Points, in no order, along strands that fork, close into loops and pass close to each other.
Points whose rows are less than 80.7 apart are linked; no others are. Some points are linked to none.
z_230: 12  29  63  30  -15  -12  4  -22  13  -30  -33  10  -4  10  0  14  -20  -8  0  15  11  -31  -56
z_828: -25  25  -18  24  -6  24  5  65  -26  -10  -39  -25  27  -6  28  8  12  21  -19  49  -16  -9  7
z_232: -16  25  -10  -22  29  -13  -10  39  0  39  -12  8  -15  24  -15  14  22  -1  -41  -27  -2  3  21
z_878: -4  -9  16  1  -32  11  20  -1  9  1  17  10  -9  -8  36  -7  17  -7  14  6  -23  2  17
z_292: 6  -14  -6  14  5  -24  -17  25  0  25  -15  -12  1  0  29  23  16  -17  -2  10  -2  16  22
z_670: 19  -6  20  37  17  -26  19  32  15  -23  -29  -31  4  -3  -17  15  -21  36  -14  38  1  14  -51
z_258: 5  -29  -3  -3  11  17  -14  4  -2  2  21  -29  -4  25  -49  -3  -21  11  -37  -12  0  -1  18
z_529: -19  4  -51  -26  7  43  3  -13  -9  22  13  31  -8  -4  -33  2  21  12  23  -31  14  19  -4
z_95: 13  -18  50  4  -2  20  -36  -23  -19  -21  21  16  2  18  -19  3  -28  -13  -3  9  20  2  -10
z_703: 18  -8  16  -50  -27  10  16  -5  -4  14  19  9  6  -11  -7  -8  -6  -11  31  10  19  -45  -28
z_284: -19  -30  9  -32  -27  26  -30  -17  -18  1  41  23  2  18  7  -29  -11  -12  -2  -6  -5  -13  21
z_78: 0  13  -22  6  -18  30  -12  -39  -46  1  10  22  12  -9  3  -12  -10  -2  26  -12  26  15  2
z_760: 5  18  26  26  9  -22  -5  -9  20  24  -17  28  -21  20  5  22  9  -3  -13  -30  12  29  -13
z_824: -30  18  -41  -29  1  10  -18  -25  -25  -17  13  23  7  -10  7  -30  11  6  15  -27  -1  3  49
z_162: 11  -21  22  9  -11  9  -31  -19  -24  0  18  -5  17  -15  -2  16  -30  -18  16  25  22  5  -23
z_962: 54  -19  15  -20  24  7  -10  -8  -17  1  -16  -22  0  10  9  -6  -22  2  -3  29  25  32  -1
z_112: -23  20  -24  4  6  38  -9  46  -39  0  -30  -22  40  0  12  14  13  3  -17  30  3  -25  37
z_353: 10  -25  -16  -11  8  -30  4  -43  12  -8  0  -18  -14  -1  -31  -31  -5  5  -4  -28  2  -16  27
z_339: -4  6  3  -4  15  -32  -7  74  -10  28  -25  -26  18  14  17  17  13  -10  -43  23  -20  -18  34
z_16: -38  -6  -30  -6  -6  -21  -37  -46  -3  34  3  56  0  2  -7  5  17  11  7  -56  3  3  0
z_829: -4  -22  -18  -4  11  -4  3  -6  3  -22  13  -33  -1  5  -34  -14  -3  -7  -15  -16  -6  -2  42
z_581: 11  -20  45  69  -16  -28  -2  1  21  -5  -12  -13  3  15  5  22  -16  8  -7  21  -3  -5  -42
z_335: -4  -8  -6  -41  24  -12  -41  37  -2  40  -9  1  -18  28  12  6  8  -6  -32  -1  -1  8  42
z_164: 25  -12  21  32  22  -15  3  8  18  -12  -10  -22  9  -17  -34  29  -15  8  12  27  7  13  -61
z_472: 10  23  -2  32  42  -37  3  -1  6  2  -18  0  -11  6  -21  23  7  -2  -16  -28  1  40  9
z_612: 8  33  10  12  11  0  16  29  -20  -18  -18  -4  18  -20  22  8  2  13  0  23  -12  30  3
z_404: -2  -17  -32  -61  31  -27  -18  -33  11  12  -2  -12  -11  3  -36  -40  3  25  -17  -27  14  -17  21
z_727: 9  -21  -30  61  -21  3  18  -8  -16  17  -32  -27  13  -5  32  -1  18  -3  8  17  -3  1  21
z_267: 0  -2  -26  -47  32  -41  -14  -48  23  13  10  13  -9  -2  -49  -20  5  25  -7  -42  22  -3  -12
z_248: 48  -39  3  -12  17  -16  38  -8  24  -4  -12  -48  -13  -1  -18  -21  -2  -3  -1  10  9  -13  8
z_273: 35  -15  16  26  -17  4  20  -45  -2  -3  -10  6  -8  -2  5  -12  -3  -5  22  3  14  -6  -20
z_803: 0  7  49  19  -4  -10  -20  42  -3  -5  -8  -9  11  28  17  13  -20  24  -36  37  -13  19  -8
z_938: 9  -11  32  -12  1  19  -19  5  -9  -5  17  -2  -11  29  -32  3  -30  15  -27  -8  9  15  -1
z_663: 10  -5  -9  -15  -19  3  33  -30  -1  -6  23  -2  -8  -24  18  -43  15  -13  33  -2  -8  -17  15
z_885: 0  5  19  7  14  -5  -18  64  -15  6  -19  -36  12  25  23  6  -16  13  -53  32  -17  9  31
z_966: -18  24  -47  0  18  25  27  29  -5  4  -32  -34  7  -22  -9  7  28  -11  3  -1  -2  -15  37
z_126: 10  39  2  -21  7  -10  13  16  -18  0  -11  28  9  -1  14  13  6  -3  5  -9  11  18  7
z_189: 20  0  17  13  0  -1  23  -8  5  -13  6  -14  15  -12  -49  20  -23  10  16  9  15  -8  -49
z_942: 32  -35  27  18  -2  9  9  -32  26  3  2  -3  -33  15  -14  -15  -3  -1  2  -5  7  -6  -19
z_963: -21  4  7  -39  4  13  -21  -35  32  -33  52  27  -18  -18  -1  -10  -7  -56  40  -13  -21  -14  -26
z_246: -20  -7  13  24  -21  10  -8  21  14  -2  17  4  -3  -5  41  20  8  -4  9  21  -29  23  -19
z_764: 19  -21  36  27  0  -26  -8  -19  43  -2  -8  2  -22  23  -1  2  3  -8  -5  -18  4  4  -2
z_72: -12  16  25  4  -12  21  5  20  16  -40  42  4  10  -24  2  11  -19  -15  21  32  -37  7  -43
z_772: -2  5  -40  39  -11  1  12  -10  -16  13  -27  -1  14  -4  9  21  21  -2  14  -9  15  3  14
z_872: -4  7  -46  24  -2  38  -3  -9  -54  5  -15  3  24  -11  8  5  16  0  15  -8  20  13  21
z_627: -15  -1  -6  -6  -35  41  14  26  -17  5  30  5  21  -5  1  12  -1  5  26  17  -10  -11  -20
z_279: 2  -5  66  49  -22  -14  10  4  17  -22  -20  -4  1  2  4  9  -19  15  2  37  -2  -31  -77
z_295: -24  9  -3  10  -12  -25  -17  -21  -13  16  -4  31  3  3  34  3  15  -13  3  -19  3  4  24
z_713: 15  -19  -2  38  -11  37  38  19  9  20  -36  -33  -17  39  -5  -15  15  33  -31  8  -2  -9  17
z_51: -4  12  30  -12  -3  38  -10  -12  21  -40  46  22  -11  -9  -7  1  -23  -42  30  12  -19  -18  -58
z_146: -23  1  -58  -58  20  25  -13  -14  -14  33  5  15  -12  0  -22  -22  27  14  3  -24  13  -2  18
z_184: 7  22  -40  -25  25  -6  37  -22  -1  -22  2  -7  3  -28  -9  -22  13  -5  22  -23  9  18  35
z_971: 1  35  -8  -53  33  -35  -11  21  -8  22  -7  34  1  6  -5  13  6  -1  -11  -28  6  9  13
z_648: -4  -3  1  -10  -26  31  -8  -27  -29  -7  32  38  11  -1  9  -17  -16  -9  17  -5  8  -14  4
z_390: -12  21  -10  33  15  -10  14  53  -11  -27  -28  -31  20  -19  24  10  3  38  -17  48  -18  13  4
z_718: 2  -5  -45  18  12  47  37  3  -12  -3  -24  -45  4  -7  -27  -19  19  12  -3  5  3  -17  27
z_720: -21  -18  -7  4  -25  -26  -36  -50  -5  27  12  30  -14  -18  42  -11  8  -13  23  -17  0  -16  7
z_813: -23  -15  5  -20  -26  -29  -44  -48  -3  -8  38  19  -6  -16  45  -29  -11  -32  29  -13  -9  -26  10
z_462: 5  -9  -30  26  30  -24  -9  -28  18  1  -4  -5  -18  -9  -18  10  7  -7  5  -33  11  44  11
z_464: 25  -29  -16  19  -31  -8  17  -46  -11  10  4  -6  -1  -13  12  -22  -1  -10  28  -4  6  -23  7
z_341: -4  -3  -25  -33  9  -44  -35  -59  -1  11  5  26  2  -22  28  -18  14  -12  28  -22  19  -6  -2
z_358: 25  7  -4  15  7  6  28  12  -13  -11  -6  -18  14  -9  -20  11  -6  17  1  11  13  10  -6
z_128: -31  19  6  23  -4  19  3  47  12  -31  24  -6  6  -12  17  21  -7  15  6  38  -38  33  -23
z_8: -17  -1  -23  -13  -4  3  -21  23  -23  18  -14  -12  20  -4  15  14  6  -12  -7  4  3  -13  43
z_903: 2  -6  -31  -19  33  -32  -8  -27  23  22  -4  14  -17  -6  -26  6  22  0  6  -41  12  28  -6
z_399: -37  14  -30  -20  -15  -5  -6  -12  -10  15  7  45  9  3  8  -2  18  -1  -1  -40  5  -3  24
z_12: -3  31  -32  -25  9  13  45  29  0  -2  -15  -10  -2  -3  -25  2  20  8  -12  -21  -5  -6  20
z_953: 16  -1  50  44  4  -34  -13  25  11  -23  -11  -9  12  18  1  19  -31  0  -32  16  -5  7  -7
z_58: 6  -11  -19  39  22  -19  24  45  11  -22  -36  -45  6  -12  3  6  -10  49  -16  56  -16  17  -30
z_220: 10  -11  -28  56  -6  38  31  8  -4  -7  -44  -36  1  1  10  -13  27  22  -6  19  -8  -1  22
z_557: -4  0  31  -36  -3  -5  9  0  22  -4  17  14  -23  6  21  -25  5  -9  -10  -8  -26  -5  22
z_170: 5  6  13  20  8  1  23  42  16  25  -30  -25  -19  41  0  7  6  29  -44  3  -2  9  1
z_346: -26  -4  10  -58  -17  7  -22  17  3  -6  40  18  -10  10  17  -10  -2  -13  -15  -9  -26  -2  25
z_798: -4  33  45  13  -14  29  8  -28  14  -48  15  25  -5  -4  -1  -4  -13  -34  18  0  -5  -18  -54
z_725: 23  -13  2  34  -7  -13  -34  -46  -30  5  3  8  15  -17  3  25  -18  -27  34  -5  33  7  -32
z_552: 21  -21  14  -13  23  -29  -26  14  17  16  -14  -2  -18  15  28  -1  3  -8  -16  9  -2  17  23
z_98: -11  -23  -19  -60  -35  17  -7  -2  -22  35  29  24  16  -5  -5  -3  -6  -10  21  -6  16  -44  -3
z_582: -11  -12  -20  -42  -28  35  5  24  -7  26  35  23  21  10  -27  8  -9  -5  11  -7  9  -14  -8
z_546: 11  22  34  14  10  -13  41  32  45  -23  -1  -17  -16  -3  1  -3  -6  15  -20  15  -29  16  -19
z_944: 2  1  28  -6  -39  11  16  3  -1  15  13  21  15  -10  8  16  -11  -5  26  11  7  -25  -37
z_4: -17  26  -48  -56  29  12  15  11  15  19  3  -10  -22  2  -35  -16  24  18  -16  -28  1  0  23
z_642: 6  39  44  44  -12  9  23  -18  11  -44  -11  21  5  -3  -6  12  -14  4  0  4  9  -6  -39
z_694: -1  4  38  -8  -3  3  22  28  41  2  11  -17  -35  16  13  -5  -5  3  -25  5  -34  9  0
z_548: -25  7  -2  -34  -7  -30  -22  -22  22  -20  36  25  -3  -22  10  -4  -8  -36  25  -25  -13  -15  4

A fork is a point with three links, a tip a point with one. Leave the first point through the second and follow the links. Name the first fork or tip that comes.
z_764 / z_760: z_725
z_971 / z_232: z_390
z_798 / z_642: z_339
z_390 / z_828: z_612
z_462 / z_472: z_878
z_339 / z_885: z_51

Name the points in between on the shortest way along the links from the first point to the second, in order.
z_798 / z_162: z_51 z_72 z_128 z_246 z_878 z_663 z_464 z_273 z_942 z_764 z_760 z_472 z_462 z_903 z_267 z_404 z_353 z_829 z_258 z_938 z_95
z_341 / z_713: z_720 z_813 z_548 z_963 z_51 z_72 z_128 z_246 z_878 z_557 z_346 z_284 z_648 z_78 z_872 z_772 z_727 z_220
z_548 / z_885: z_963 z_51 z_798 z_642 z_230 z_279 z_581 z_953 z_803
